A landscape with many valleys, sampled at points; each row gives a point and its height.
A ball rolls from a point to whichever of its 2 nearest points has the largest drop for the distance, and stops where none of them is lower. Distance is the straight distance between rows; heights are no part of it.
z433: [-16  10 -22   3  -3  -1   5  13  -9 -12 -21  -2  -8 -23   5  30  29  -1
   9 -54]  height 27.3
z918: [ 25 -27  24 -29 -13 -20   4 -27 -14   3  20  10  18  21 -40 -15  -6   5
 -10   9]  height 47.5
z29: [-18  12 -23  15   1  24  -9   7  -4  -2  16  19 -29  -1  10   4 -13 -14
   3 -21]  height 42.0
z610: [ 28  10  39 -31 -20   2   9  -6  -1  -8  37 -18 -11  14  10  -8   1   4
  -9  -8]  height 48.6
z358: [-10  -7 -27  15  36  -1  25  -7  18   1 -31 -18 -13 -10   6  44  29   5
  10   4]  height 48.8
z137: [-11  18   8  12  -6  -1 -21 -13 -22   8   0  19  -5   8  -3   4 -43   6
   8  -3]  height 41.4
z990: [-26  13  11  -1   1   5  16   2  14  24  -5  27  16  -5  -8 -19   5 -33
   5  19]  height 51.5
z544: [-17  15  -1   8   6  14 -21  21  24  12   4 -15   9   4   0  -1 -56  -8
   6  -7]  height 17.3
z695: [-22  20 -11  -6  33   6   3 -20  -6  -1  -7  24  -8  -9 -10  27  19   1
  18 -31]  height 49.6
z73: [-25  -4   0   4   7 -17  -8   0   4  29  -8  25  19  -2 -31   7 -21 -30
  23   4]  height 37.5
z56: [-22  -8 -31   2  21   9  -9  23   7   2 -33 -10   1 -24 -19  27  12 -27
  12 -17]  height 31.9
z932: [-19  11  -4   3  12  16 -23  12  -8   4 -16 -10 -12   6  11  33 -14  12
  12 -30]  height 4.9
z112: [  7  -2   2 -18  -8  15  16  20  11  -9  19  -2 -19  23  39  -4  19  -3
  -8  -3]  height 39.7
z38: [ -2  16  -1 -14 -21  -5  -6 -28 -17  -3   6  28   3 -27  -9   5   0   2
  23 -22]  height 49.8
z788: [ 27  -6  15 -11   1 -11   5   5  23  -2   3 -28  15  13 -15 -30   1   5
 -34  18]  height 17.8
z366: [ 13  -3 -18  -1  21  10  26 -22   8  -6   8   6 -13  13  24  -3   6  14
 -20   6]  height 15.1
z269: [ 16 -10  20 -18  27  10  10   3  13  17   3 -18  -2  10  -5   2  21 -19
  -2  19]  height 10.7
z520: [ 19  -5  16  16   3  11  14  21   8   6  -6 -25   2  23  12 -13   7  -2
 -22  45]  height 51.8
z172: [  1  16  31  12 -11  -2 -15   3 -17  16  -7 -16  -1 -12   0   8  25 -17
  14  -2]  height 46.0
z174: [ -1   6   4 -15  26  -3   7  13  14   3 -27   1   7   5   2  15  31   2
  19 -20]  height 33.6
z437: [-11   2 -14  20  -8  28  11  19  26   0  -3  -5  -3 -18   5 -16   4 -43
  -3  27]  height 41.9
z667: [  3 -15   3  10   6 -17  10  -3   4  10 -20  10  23  17 -17 -19  -4  -2
  -9  27]  height 58.1
z871: [  9 -10 -14  24   5  -6 -12 -15  -8   4 -18 -28 -21   3  23  15  17   5
   2   4]  height 43.9
z897: [-11  36  31 -19   4   2   4 -15  -5  -4  32  26  10 -15 -16  -9  -4   2
  22 -13]  height 46.7
z527: [ 10  -5  15 -11 -20 -11   8   0  -3  -8  20  18  16  18  -6 -27 -11  12
 -16   1]  height 56.2
z558: [ 18   7 -10  28  22   1   1 -16 -12  -2  -9  10 -20  13  18  13   4  32
 -13  24]  height 45.1
z913: [ 12  19  17   4   8   3  -7   5  -3  -1  -4 -15 -22  26  11  19 -10  13
  -9  -6]  height 40.1
z136: [ -2   4  22   7  12  -5   5 -10  -2  18 -13  25  15  32 -18  -3  -9 -11
  -3  18]  height 56.8
z164: [ 16  -3  12 -26   8 -16  33   2  24  10   6 -35 -19  13  31  -5  23  15
  -8 -22]  height 37.8
z402: [ 19  -6  22  -8   1 -16  18 -19  -1  -1  13 -11  19  19 -37 -15  19  41
 -40  12]  height 55.2
z327: [  6 -34 -18  12  29  14  25   0   3  -4   7  -4 -24  -3  12   9  37 -19
  -4  24]  height 48.7
z826: [-20  23  11  -9 -20  -1  -6  11  10  -6  -1  22  -7  20  31 -11 -22  -2
  -5 -14]  height 39.8
z840: [ 14 -13   2 -29  17  -7   4  17  23  -6   3  -5  -7  22   7   1   5  -8
   1 -10]  height 29.9
z555: [ -8  -8 -42  24  14   7   5  11  -7 -15 -22 -11 -11 -30 -12  25  25 -20
   0 -22]  height 30.1
z494: [ -4 -18 -16  -3  17   4 -41   8 -20   0   6  -2 -20 -12 -27  27 -28 -14
  22 -15]  height 6.0
z808: [-13  16  -8  19  -4   6 -16  -1 -10   4   5   9 -21  -3   1  -2 -22 -11
   6   1]  height 41.7
z421: [-20  -3 -30  26 -33  -9 -24  -2 -31   9  -9  13 -13 -19 -17  15 -18 -26
   3 -16]  height 28.0
z200: [-13  -1  -2  -7   3   2 -15  21  27   6 -38 -15  11   0  13  12 -12  -7
  18 -20]  height 55.1
z68: [ -6  12   3 -16 -41   6 -21   2 -28 -13  -1  -9 -16 -24   2  25  -8  -4
  26 -43]  height 1.1
z608: [ 15  -5 -10 -24  -3  -6   2 -16  22  12 -19 -21  -9  16   0 -10 -10  -9
 -21 -22]  height 43.8
z449: [ 17  11  44 -35 -45  -7  13  -4 -23  -4  34  -6  18  15 -11 -17 -21  15
 -13   8]  height 46.1
z842: [  5  29  39 -30 -36 -14  14  -1 -12   1  28   8  17  11 -14 -11 -20  11
  12  -8]  height 44.5
z182: [ -7 -13  10  13  -1  13  19  22  -9   2  -6  -5 -17  12  22  12  44 -13
  -5  20]  height 55.7
z66: [ 16  18  16 -13   7  11  -9   8   8   7  17 -14 -13  11  -8  -4 -23 -19
  -9   4]  height 40.8
z464: [ 29   3  40 -25 -25   4   7 -15 -21  -3  32 -17   8  20  -7 -17   8  17
 -23   8]  height 47.9
z14: [  3 -25   8  -9 -23   9  -2   2 -15 -15  41  17  18 -32   3 -32  10  -3
   3  14]  height 22.6
z601: [ -3 -18  37   7 -27 -20  -4 -12 -36   0  -4  13  38  -6  -1  -7  20  19
   7  24]  height 43.7
z553: [ 26  -8   7  13  17 -16  10 -27 -17   0   9   2 -19  15  20   9  17  37
  -9  14]  height 44.7
z508: [ 15 -14  32 -11 -31 -14  15 -11 -28 -21  13  20  36  16 -16  -3   1  54
 -13  15]  height 59.7
z577: [ 18  16  21 -37 -24 -12  -2 -10   3  -2   7  -9  -3  31 -10   5 -27  21
 -11 -25]  height 41.5
z600: [ -9 -18   7  -1 -10 -39 -13  -2  -5  27 -13  19  27  10 -26  -5 -16 -16
  13  13]  height 35.6
z65: [  5 -17   8 -12 -11   2  11 -47 -33 -10  30   6   0 -19   8 -18  15  38
 -13  11]  height 65.3
z920: [ 22  -2  27 -22   1  -9 -13  -4   2   2   9 -21  -1  15 -19 -11 -13 -10
  -3   1]  height 41.6
z47: [  4   2  -7 -24 -26  -7  -4  -2  10   0   8  13  -2  12   0 -28 -24  -1
  -4 -15]  height 53.6
z483: [-17  25  18  -5   4  -1 -15   9   7  21   9   5   4 -18 -18   1 -15 -28
  16  -4]  height 47.6
z961: [  4  -9 -28  -7  -2  -6   8  -3  11  -5 -15   4 -15   6  30   6  12   3
   2 -30]  height 24.4
z387: [  9   8 -21  34  31   0   2 -14   0 -14  -8  -2 -19 -11  15  13   9  23
   6  10]  height 45.7
z692: [ -4  22  -8  23 -15  -5  -6 -24  -4   0  -6   7  -6   7  26 -14 -13  16
  -7   6]  height 9.6
z760: [ 10  20  -1   3  40   6   5  -7  16  -4  14  -3  -8 -12   1  -4   1   0
   4  14]  height 46.2
z135: [  5  -4 -33  31 -12  27   3  10  12  -6 -19 -15 -31  -9  33   8  -6 -17
  -6  26]  height 42.4
z556: [ 24 -18  14   0  20  -5  20  12  20   1  12 -30  13  19 -21 -18  15  21
 -41  36]  height 14.5
z352: [ 16 -10  14  -1  25  12   5  -3  -4   8  15  -7 -13  -6  -8  -1  17 -28
   1  32]  height 9.8
z266: [-15   0   0  32   5  -8 -30   7 -23  17 -29   7   2  12  -3  23 -34   5
  12  15]  height 29.2
z244: [-28 -11 -26   6   8  20 -30  24 -20   5   8 -10 -10 -13 -24  15 -37 -20
  10 -26]  height 4.8
z617: [ -4   3 -26  32 -17  35   8  12  16  -6 -16 -12 -17 -15   7   3 -13 -37
   3  31]  height 42.1
z492: [ 21   5 -12  -1  17  -4  32   8  31 -10  -2 -15 -20  39  24  19 -17  21
 -22  -2]  height 11.8
z660: [ -9  -7 -28  13   5   3   8  -4 -14 -17  -7  22   0 -24  -1   0  36  -3
   9 -24]  height 30.9
z336: [  0  -3  10  -3  -4 -37 -12   6  -3   9 -24  29  38  23 -28   7 -30   6
   5   2]  height 33.2
z821: [  4  13  36   7 -15  -1  -1   0 -13  15   3   2  -3   7  16 -10  11  -9
   5  18]  height 45.8
z943: [ -4  10 -17  37  36  19   8   0   7  -7  -7  -2 -15 -23   3  21   5  -4
  10  22]  height 46.3
z744: [ 21  -3   3   4  -4  -5  -4 -29 -34  -1   9   4 -23   5  15   6  20   9
   2   3]  height 44.3
z334: [ -3   1 -22  20  34   6  23 -14  29   4 -43  -8  -1   6  11  37  10  -2
  12  28]  height 48.3
z155: [-11  17   1   9 -27 -20 -21   4   9  18  27   8   5  -2  -6 -14 -54 -26
   8 -12]  height 19.6
z270: [-25   5 -13  -4  -6   5 -36  34 -11  -5  15 -14  -5 -26 -15   9 -35  -8
  18 -38]  height 3.9
z838: [ -6  17   2  -7  -8 -14  -7 -39 -20  13  11  26  -8 -21 -24   8 -18 -12
  15 -12]  height 49.0
z497: [ -6   5  10  21  11 -29 -40  -6 -14  22 -13   5  21   6 -20  13 -38  14
   9  13]  height 29.6
z83: [  4 -33 -12   3  12   2  33  -9  15   6   2   3   9  17   5  -9  19  19
 -32  28]  height 21.2
z927: [ 11   6  -2  11  41 -10  21  11  31   7 -27 -35  -1   3  16  14  19  15
   8   4]  height 35.8
z198: [ 16  -4 -28  -1  15  13  32   0  34 -10   4   7 -18  30  21   3 -12  10
 -31  11]  height 13.3
z104: [  9  -1  17 -29 -35 -12  10  -1 -31 -16  -9  27  32 -18   3   0   6  24
  27   1]  height 38.5
z752: [ 10 -32   1 -25 -12 -14   2  -4   3  -8  15  23  31  10 -12 -27  -2  11
  -9   7]  height 58.6
z447: [  5 -10  -6  -9 -15  -2  -5  -4   6  -5  17  -8  -3 -15  19 -28  13  -2
  -2 -14]  height 19.4
z728: [ -5  18 -11  15  22   6  10  11  16 -17  -1  30  15  -7  13 -18  -3  22
   3   5]  height 48.9
z403: [ -5  16 -24  -1  -3  18 -19   0 -15 -18  10 -15 -39 -15  16  12 -17   2
  -1 -36]  height 3.5
z13: [ -8  10  12  -2  -8  -8   2  14  20  21 -33  -6  31  22 -12 -19 -21  -7
 -12  -3]  height 26.5
z998: [-16   5   9  18   2   2  11   6   6 -22  19  11  13 -23  24 -23  35  25
  -1  25]  height 45.9
z690: [ 18 -21  -3  -1  15  10 -16 -10 -12  11   2  -9 -17   1 -16  -1   4 -34
   6  15]  height 9.0
z738: [-10  -6 -26  12  13  -4  -4   0 -14  -3 -18  -2 -18 -26  -4  27  40  -2
  15 -33]  height 28.7
z232: [ -9 -19   2   2 -21   5   3  15 -31 -16  34  31   6 -27  -9 -14  15 -21
  16  14]  height 23.3
z917: [  9   0  -3  24 -17 -11 -20 -13 -12  -8  12  10  -3  -6  16 -28 -11  16
 -11  20]  height 10.9
z909: [ 15  19   8   1  14 -19 -17 -12   6 -10   4  -8  11 -30  -6  -5   5  16
  16   8]  height 41.3
z415: [ -5 -22 -10   2 -26 -13  -7  -6 -24  -1  -8  14   2 -21  -9 -11  18 -11
  14   2]  height 25.1
z983: [ -4 -11 -32   0 -14   4 -11   5   5   6 -30  -1 -19   7  17  10  -6 -14
  -2 -20]  height 22.1
z595: [ 44 -31  -4   2  18 -16   1  23   8 -25   5  -6   3  31 -14  -8  -6  26
 -26  16]  height 24.1
z931: [ 26  -8  17 -35 -15 -15  -5 -15   0   6  14   4  11  15 -28 -20 -18 -14
  -6  -4]  height 43.6
z633: [ 23 -12   2 -10  -8 -12  22 -17  13   2  16 -48 -14  17  28 -12  18  18
 -17 -15]  height 38.6
z820: [ -9 -14 -26  14 -29  -6 -18  -6 -29   7 -18   7 -15 -18 -14   0  12 -23
   9 -21]  height 26.9
z206: [ -1  19  14 -19   9  18  27  11  29   4  17  -4 -17  21  24  -1  20 -10
 -13  -5]  height 40.0
z8: [  4  -4 -11  -5  -6   5  16  -5  25  -9  10 -16  -2 -20  41 -23  25  10
  -4 -14]  height 17.6
z290: [  1  -7 -12   2  20  23   6   6  -4 -18  30  10 -17 -35  -8  -9  32 -24
   6  -7]  height 48.2
z939: [-12   6  -4   0   4   3   5  13  25   6 -33  -7  12   4  10   7   3 -19
   1   1]  height 54.0
z573: [-10  17   9   8   9  -5   8   6   4 -32  15  32  20 -13  18 -19  11  30
   6   6]  height 47.3
z590: [-19  33  -5   8   0  21  -4  -2 -10 -14  29  16  -9 -45 -15  -2  20 -16
   5 -25]  height 47.4
z86: [  5 -30  -3  -4   8 -15   2   0   1   4  -3  26  23   3  -6 -21   9   2
  -4  14]  height 60.4
z338: [ 25  -6  20  -7  15 -13  24   2  13   8   7 -34   1  32 -10   3  27  11
 -30  22]  height 13.0
z166: [-12  -8 -22  10  14   1 -12  21  22   9 -37 -12  12 -33 -19   8   8 -22
  25   4]  height 33.9
z903: [-22  18 -10   2  -4  26  10   6  37  18 -11 -12   0 -13  -4  -8  -3 -40
   1   8]  height 41.2
z293: [ 14   4  -1   2  47  -7  10  24  16 -10 -21  -8   1  -4  13  24  26  15
  17  -4]  height 35.0
z264: [  2   0  11 -11  -8 -13 -15  16 -17 -26  -1  16  16 -30 -13   9   3  12
  36 -16]  height 35.5
z482: [ 27 -43  11  -3  20  -9  -7  17  -4 -24  14  11  16  24 -14 -13  12  27
 -16  23]  height 19.0
z397: [ 13 -17  -9 -13  -2  -3 -16  -6 -14  -3   9  28 -15  14  -3   0 -10   1
   7 -11]  height 39.4
z375: [  5   1   9 -10 -15 -32   0 -28 -18   1  27  25  28 -23 -25  -3 -21   6
  32   1]  height 67.6
z262: [  0  -3 -28  23  -3   3  15 -24   7  -8   7  -1 -14 -10  41 -11  27  23
 -16  12]  height 44.1
z64: [ 12  -4  12   0   3 -31 -28 -14  -4  11 -12   4  17  15 -41  10 -35   9
   2   5]  height 30.8
z450: [-27  19 -13  14   4  25 -17  30  23   8 -21 -34   8  -6   9  -4 -34  -2
  -1   1]  height 16.6
z905: [ -2   8  16  17  11  20   1  17 -13  -2  -1 -21 -20  -1   8  15  32 -13
  -1  18]  height 55.9
z528: [ 16  -6 -11  11  16   0   3 -12  11  -3  -3  -4  -1 -13  -1 -20   5   3
  -3  26]  height 44.9
z634: [ 12 -13 -23  35  -5   7 -12   4   1  -3 -18  -7 -17  -9  29  -2   6   0
   0  16]  height 43.1
z914: [-24   8 -18  -3 -18   5 -25  12 -14  -5  -5  -7 -11 -20 -11  19  -8  -4
  16 -42]  height 2.8
z234: [-13   1  -1  20   1   4  23  -6  -7 -12  29   7  -3 -14  39 -13  38  28
 -10   6]  height 45.0
z55: [-13   5 -23  -7  -1   4   9   7   5 -19  -5   3 -27 -10  25  20  22   0
   9 -43]  height 26.1
z486: [ -4  -8 -21  17 -11   9  -8   0  17  10 -31 -20 -13  19  22   8 -22  -8
 -16  -2]  height 20.6
z455: [ 18 -13  -6 -18  -1 -18  -1  -6 -11 -19   5  22  -5  20   7   3   0  26
  -3 -13]  height 37.7
z253: [-10  17   6   7 -24  -6 -21  -2 -28  -9   7  38   2   1  -1  26 -43  18
  20  -9]  height 41.1
z152: [ 12 -29   8  -8 -13  -9   0 -25 -35 -25  22  12   6  -5  17  -8  16  40
  -9   5]  height 64.4
z839: [-28  29   7  12  -1  10  -6   4 -20  -4  10   5  -6 -35 -24  11   7 -12
  14 -23]  height 46.9
z783: [  1   5  -6   9   7   4 -20  10  25   5 -26 -24  17 -39  -7  -8   1 -17
  10  -1]  height 36.3
z702: [-32  18 -15   2 -11  -2 -16   3  10  26  10   0   7   2 -10  -3 -67  -8
  -2 -19]  height 18.3
z867: [-11  12 -20  18   4  13 -29 -15 -31   1  -1 -15 -29 -16  -1  21 -18   7
   4 -25]  height 4.0
z400: [-20  14 -21  33  18  30 -14  -5   3  11   4   6 -15 -19 -20  15 -34 -21
   4  18]  height 47.1
z19: [  1  15  20 -10 -34 -13  -2  11 -37 -14   4  35  16  -4   1  21 -28  21
  32  -4]  height 40.5
z665: [  8  24  32 -33 -35  -9  -7   2  -5   2  16  -4   8  17 -14   6 -45   4
   2 -18]  height 43.2
z323: [-16  28  20   8 -22  -2  -3   8 -22   1  -3  -3   2 -27 -16   8  23 -17
  14 -17]  height 46.4
z847: [ 15 -24  23  19  -1   6   7  11  13  -4   4 -24  24   3   6 -37  13  -4
 -28  52]  height 50.9
z422: [ 20 -22  10 -18   9  -8   7   0  22  -1   3 -19  23   7  -7 -25  28  11
 -16   5]  height 23.4
z956: [ -6  10   1  11  -7  -6 -20   8 -34 -29   0  19  -1 -30 -14  23   1   3
  29 -19]  height 34.5
z243: [-11   4   3  16  17  18 -19  10  -3   8 -24 -25 -12  -3 -10  24   3 -23
   7   0]  height 56.1
z54: [ 13   4 -16   3  30  -4  14 -14  33  12 -18 -55 -17  18  13  28 -17  15
 -12   2]  height 10.8
z514: [  7 -12  -5 -27  -8  -9 -22   6  18  11 -10 -24  -2   9   2 -13 -28  -8
   0 -28]  height 48.1
z616: [ 18 -39  -1   0  13   1   5   6  -5 -24  32  13  31  16  -9 -16   7  32
 -33  30]  height 22.4
z712: [ 12  -4  16 -11 -22 -24  -7   8 -15 -25  -9  10  37 -22  -2 -11  14  27
  25  -8]  height 37.1
z203: [ -4  25  35 -40 -24  -5  10  -7  -7  -9  20  14  20  -8  -2  -8   0  11
  19 -14]  height 45.6
z28: [  0  23  22 -15 -25 -19  -6  11  18  14  -8 -10  19  23  -7 -20 -26  -7
 -11 -14]  height 23.9
z904: [  1 -12  19  19  12  11  21  24  19  -3 -21 -17   8   8  13  -5  20 -24
  -7  57]  height 52.4
z442: [  3   3  20  10 -23 -19  -2 -19 -27   8 -10  25  16   4  -4  -9  -5  15
  10  16]  height 42.5
z193: [ 18  -7  30 -17   9   2  28   6  13  12   3 -20  -3  33  -1 -13  24 -14
 -20  18]  height 11.9
z628: [ 23  -9  -8  11  19 -16 -21  -9   5  -1 -19  -9  -5 -18  -5  -2   2  10
   6  13]  height 42.9
z116: [-34   1 -43  12   4  28  -9  17  -8  -2   1  -3 -17 -22 -21  18 -17 -26
  -2 -37]  height 5.9
z750: [ -8 -25  15  -6   7   7  23  -3   9  18 -26 -10  19  14   7 -13  40 -13
  -6  16]  height 54.3
z735: [  1   3  19  -6 -39  -8   9 -23 -30   2  -5  18   8  23  13 -12   1  23
  -5  -3]  height 41.8
z685: [ -8  21   3 -19   5  -6  -5 -34 -15  -6 -13  19   2  -8   1  22  14  12
  15 -26]  height 50.4
z993: [ -3   3   4  16  13  12  16  28  27   8 -29  -8  17   1   5  -7  10 -16
   5  31]  height 53.0
z857: [  8 -11  17 -30   9  -9  -3   2  11   2 -16  -4   3  21  -1   8  17  -4
  15 -19]  height 31.8
z418: [ -6  22   0 -19  25  23  30   0  26   8  12 -14 -23   6  11  16  14 -10
   4 -11]  height 40.3
z272: [-22  38   7  -9  17  28   7  -4  21   6  -4 -21 -23 -11   4  19   5 -14
   6 -19]  height 40.6
z945: [  6 -13  15 -15 -17 -19  -1 -36 -16   4  29  22  14 -12 -13 -17  -9   8
  12   9]  height 66.8
z247: [ 13  -4  11 -15 -14   3   3 -47 -27   4  30   6  -2  -2  -8 -15   8   8
  -2   7]  height 66.0
z955: [ -5  10   8  -2 -27  -7  -3  -4 -14  -1  -7  18  -9  18  21   0  -3  13
   2 -24]  height 41.0
z77: [ -6  42  27 -12  19  -2 -14  -3   3   0  24  12   9 -10 -20   3 -24  -8
  12 -13]  height 47.2
z522: [ 40 -21  -9 -27   4 -15   0  -9   1 -27  24  13   3  21   2  -7   0  34
 -14  -8]  height 35.2
z67: [-34  -9 -24  33 -10  -7 -35   9 -19  22 -22   1   7  -1 -13  22 -42  -4
  13   5]  height 28.9
z688: [ 14 -13  -1 -31 -19 -10 -25  10  14  -7  13   2  -4  -7  -2 -21 -20 -17
   9 -21]  height 51.1
z238: [-22  15  17  -8  12 -18   8   0  16  21  13  37  24  -1 -28  -5 -21 -11
  19   3]  height 38.9
z194: [ 32 -18   0 -37 -10 -15   5 -22   0 -10  20   0  13  23 -47 -13  -5  28
 -27   0]  height 51.0
z890: [ 17   4   2  16  -6  -1 -22 -18 -24   4  -6  -9 -29  -7  12   8   4  -2
   6   2]  height 44.0
z189: [ 30  -9  -8 -24 -16 -10  -1 -19  13   7   3 -31 -16  15  18  -5   2  13
  -8 -23]  height 40.4
z551: [-21  23 -27  30  32  31   7  11   2 -11  -3   2 -18 -19 -13  27   5 -23
  -3   7]  height 46.6
z131: [ -9  -3  20 -14   4   6  27  10  20  20  -5   8  19   8  -7 -25  24 -24
  -4  20]  height 52.6
z550: [-37   1 -23  31 -15   0 -36   8 -27  20  -7   7 -14   0  -7  15 -31 -11
  12 -19]  height 28.6
z4: [ -2  20  18  -6 -28 -26  -8  10  13  19  16  -4  24   3 -13 -27 -43 -17
  -4  -1]  height 21.5
z398: [-13  -7 -19  16  -9 -12 -11   6 -31 -28 -12  29   7 -37  -7   9  25   6
  23 -16]  height 33.3
z292: [ 11 -12   1 -13  21  -7  44   0  30  13   2 -29  -5  12  20   1  25   4
  -6   6]  height 36.9
z928: [-41  -3 -34  -7  -6  35 -14  18  20  15 -19 -21  -6   6   6  15 -27 -18
   2 -24]  height 15.3
z954: [  6   1  10  -4 -13   4   2  21  14 -14   1  11  -4  15  33 -18  -1   0
 -11  -5]  height 38.8
z223: [ 11  -3  24 -14 -15 -11  18 -23 -11 -16  16   5  36  14 -18 -18  11  50
 -27   5]  height 57.5
z713: [ -7  13 -21  14 -15   4  12 -12  -9 -13   1  15 -21 -12  36   4  17  16
  -5  -9]  height 43.0
z485: [-21   3   7  19   3   5 -16  17 -22  15 -19   1  -9   2  -5  19   2 -18
  16   1]  height 56.3
z100: [ 13 -20 -17   8 -16  -8 -11  13  23  13 -17  -6   3  13  -5 -19 -30 -21
 -16  15]  height 16.2
z69: [-27   7 -22  -6  11  34  -6  23  37   3 -25 -32  -7  16  15  19 -36  -4
  -1   0]  height 16.1
z843: [ -7  -9  25   9 -23 -10  -6   2 -26  -2  -9  -2  23 -13  11 -24  27   8
  10  23]  height 44.6
z881: [ -5  15 -13   6  -1  20  11  18  -4 -23  24   8 -13 -30   2  -4  33 -19
   3 -27]  height 47.8
z585: [ 14 -34  19 -12 -25 -12  16   1 -32 -30  17   7  32  19   7   3   4  60
 -24  12]  height 61.3
z892: [-23  18 -34  40  28  29   0  13 -12   0  13   8 -18 -25 -31  27 -18 -27
   1   4]  height 46.8
z2: [-19  25  -1  16   8  17   3  32  12  -6  -4  41   1 -10  12  -8  -3  -4
   3  -3]  height 50.1
z81: [-39  27  -1   4   6   0 -17  -2  -6  27   4 -13   3 -22 -30  10 -22 -17
   9 -12]  height 48.0
z255: [  1  23  17   1   9  19  -6   8   8  13  -1 -24 -15  19   9  13  -8 -12
  -7   8]  height 40.2
z684: [ 46 -41 -16 -13  12 -18  11   0   4 -13  11  -4  -7  32  -9   0  -4  29
 -23   5]  height 29.7
z187: [ 10 -40  12  10  13  19   7   9   5   0  13 -13  13   0  13 -24  24  -5
 -19  46]  height 49.7
z44: [ 16 -23   4 -18 -10 -12   9 -13   2   0  24 -11  14  17 -57 -21   5  41
 -51  12]  height 53.7
z426: [ -9   8  16 -17 -10 -20   1   1  -4   8  -4  31  29 -10 -15   2 -10  -9
  28  -6]  height 40.7
z968: [-25  27  -3   0  11  41   7   1  19  19  -4 -24 -16  -9  -4  10  -1 -34
  -4   0]  height 40.9
z618: [  6   1 -11  10 -25  -2 -14  -4   3  16 -11   1   1  -5   5 -28 -19 -17
  -8  11]  height 12.2
z429: [-15  11 -15  24  35   4   3  -5   9  11 -39  -4  17  -4  -5  18   8  -4
  13  25]  height 47.7
z185: [ -3  14  25 -24 -27 -20   5  -6 -23  -3  -5  27  28 -10 -15  16 -14  15
  37 -12]  height 39.6
z785: [ 10 -37  22 -14 -22  -1   1 -23 -36 -15  21  -7  31   2  10   1  22  50
 -18  11]  height 63.1
z517: [ -2  -2 -17   6   9   0 -27 -21  -7   4 -12 -13 -20   7  10  19 -22  12
  10 -18]  height 4.4
z588: [-14  -4 -34  -6   1  19   2   6  24   7  -7  18 -10 -16  -8  -6 -11 -29
  -2 -13]  height 11.0
z196: [ -3  33   3  16  29   9   1 -19  16   9 -11  -6  -4 -14   5   1   5   5
   7  13]  height 46.5
z432: [  5 -34   8  -6  10   2  22   7  13  -4  21  12  22  24  -9 -20  10  22
 -44  25]  height 25.8
z97: [-27  13 -11   8  -7 -10 -18 -15 -12  22   7  11  -2 -28 -34   4 -18 -17
  18 -16]  height 48.4
z778: [ -5  15   2   6 -22  -1  -1 -18   4  16 -15  -5   0  10   6 -17 -17   3
 -14   1]  height 10.6
z825: [-30   3 -26 -21   0  26 -11  13  20   9  -5  -1 -13  -3  -7   8 -26 -38
   0 -28]  height 14.0
z831: [ 25 -12  12 -30  25  -7  13  10  25 -14  15 -16  12  14  -3  -7  18   9
 -10  -5]  height 27.7
z997: [ -2 -35   5  12  25  14  14  -2   0  -3  21  -7  -5  -1  25 -12  37  -2
 -18  28]  height 49.1
z907: [ -1  18  -3 -10 -23   2 -11  -1 -20 -20  12  -1 -27 -15  27  15   0  13
  12 -34]  height 2.7
z177: [  4 -13 -24  17  22  29  21   9  -2 -17   9   5 -21 -17  -2   5  40 -31
   0  14]  height 48.5
z356: [ -9  11 -30   8   4  23  14  -6   1 -10  12  27 -32  -3  18   3   8  -1
  -8 -21]  height 42.2
z869: [ -9  22   2  22  24   4  17 -20  10   9 -26   2   8  -4  -3   2  20  -4
   3  33]  height 47.0
z776: [ 11   6   6   1  20 -12  36  17  30   5 -19 -46  -1  20  13  15  14   9
  -8  12]  height 36.2
z581: [ -6   2  40  -6 -37  -7  -6   8 -24   7  -2  -5  12   6  14 -14  26  -4
   8   8]  height 45.3
z960: [  3 -12   6  17  -9 -19  -8  -5 -10  -3  33  14  20 -14   3 -39 -18   7
   0  25]  height 12.3
z896: [-21   8 -24   9  28   2  11 -18   9  12 -23   2 -12  -4   5  28  21   3
   9 -15]  height 49.2
z912: [ -4 -19  17   5 -20  -7 -13  11 -35 -11  17  18   9 -18  -8  -5  31 -17
  24   8]  height 23.8
z16: [  4   8   4  18  19  22 -13  13 -13  -2   2 -18 -22 -15  -1  24  24 -24
  13  -7]  height 56.0
z541: [ 13  10  -5  -1  27  -9  39  -3  27  14 -10 -34 -22  32  19  31  -9  25
 -16 -10]  height 11.1
z470: [ 21   5  14 -18   0 -15   1  -7  -2  -2  -7  -9  -6  40   2   9 -12  18
 -17  -9]  height 39.5
z852: [  4 -11 -16  -2  14  11 -24   1  -5   6   2   7 -15 -10 -25  13 -10 -26
  11  -3]  height 7.4
z122: [-22   0 -57  16   3  26  -2  -1  11   2 -10  10 -16 -18  -9   3 -22 -33
  -5 -15]  height 7.7
z891: [  9 -28   4 -16 -22   1   0 -12  -7 -13  38  -8   9 -15  16 -30  11   6
  -4   2]  height 21.3
z248: [ 17 -22  -8 -23  -1  -9  12  29  21 -12  -8  -4  -6  36  16  -1  -5   1
 -18 -12]  height 33.0
z975: [ -1  14  -2  -4  12 -11 -29  -4  13  -3  -9 -12  17 -37  -8  -5  -9   8
  18 -14]  height 39.0
z420: [  6 -11 -18   4  -7   6 -14  13  16  12 -33 -23  -4  25   1   5 -40 -20
 -18  15]  height 19.5
z491: [ -5   3  14   3  19   5  -6   5 -18  16 -16  20   0  24  -6  23  -3 -12
  14   7]  height 56.4
z754: [ 12 -24  -9 -10   9  -9  29 -20  12  -4  12   6  -1  29  19  -9  11  28
 -31  10]  height 17.4
z367: [  7 -20  15   6   5  -1  13   8  -6   4 -12   4   6  16  13  -4  33 -13
   1  30]  height 55.3
z360: [-26  19   1  12   8  18  19  11  16   0  -7  36   6   1   3  -5  -4 -23
   2  18]  height 50.8
z540: [ 11  -4  -5  -4 -19  -6   8  20  21  -6 -12  -1  -1  32  28 -16  -6  11
 -22 -20]  height 36.7

For each start below, name the point where the ball stops.
z896 | z692
z939 | z840
z975 | z692
z243 | z185
z47 | z840
z728 | z185
z903 | z840
z238 | z8
z104 | z692
z585 | z470

Write out the way that a ball takes from each point below.
z945 | z247 z65 z152 z785 z585 z508 z223 z402 z44 z194 z918 z931 z920 z66 z255 z913 z470
z667 | z136 z491 z485 z243 z16 z905 z182 z367 z750 z131 z990 z360 z2 z728 z573 z998 z234 z262 z713 z356 z29 z808 z137 z253 z19 z185
z685 | z695 z896 z358 z334 z429 z869 z196 z760 z528 z628 z909 z975 z783 z166 z56 z555 z738 z433 z55 z961 z983 z486 z420 z100 z618 z778 z692
z556 | z338 z193 z269 z352 z690 z852 z494 z244 z270 z914 z68
z375 | z426 z238 z73 z600 z336 z64 z497 z266 z67 z550 z421 z820 z415 z912 z232 z14 z891 z447 z8
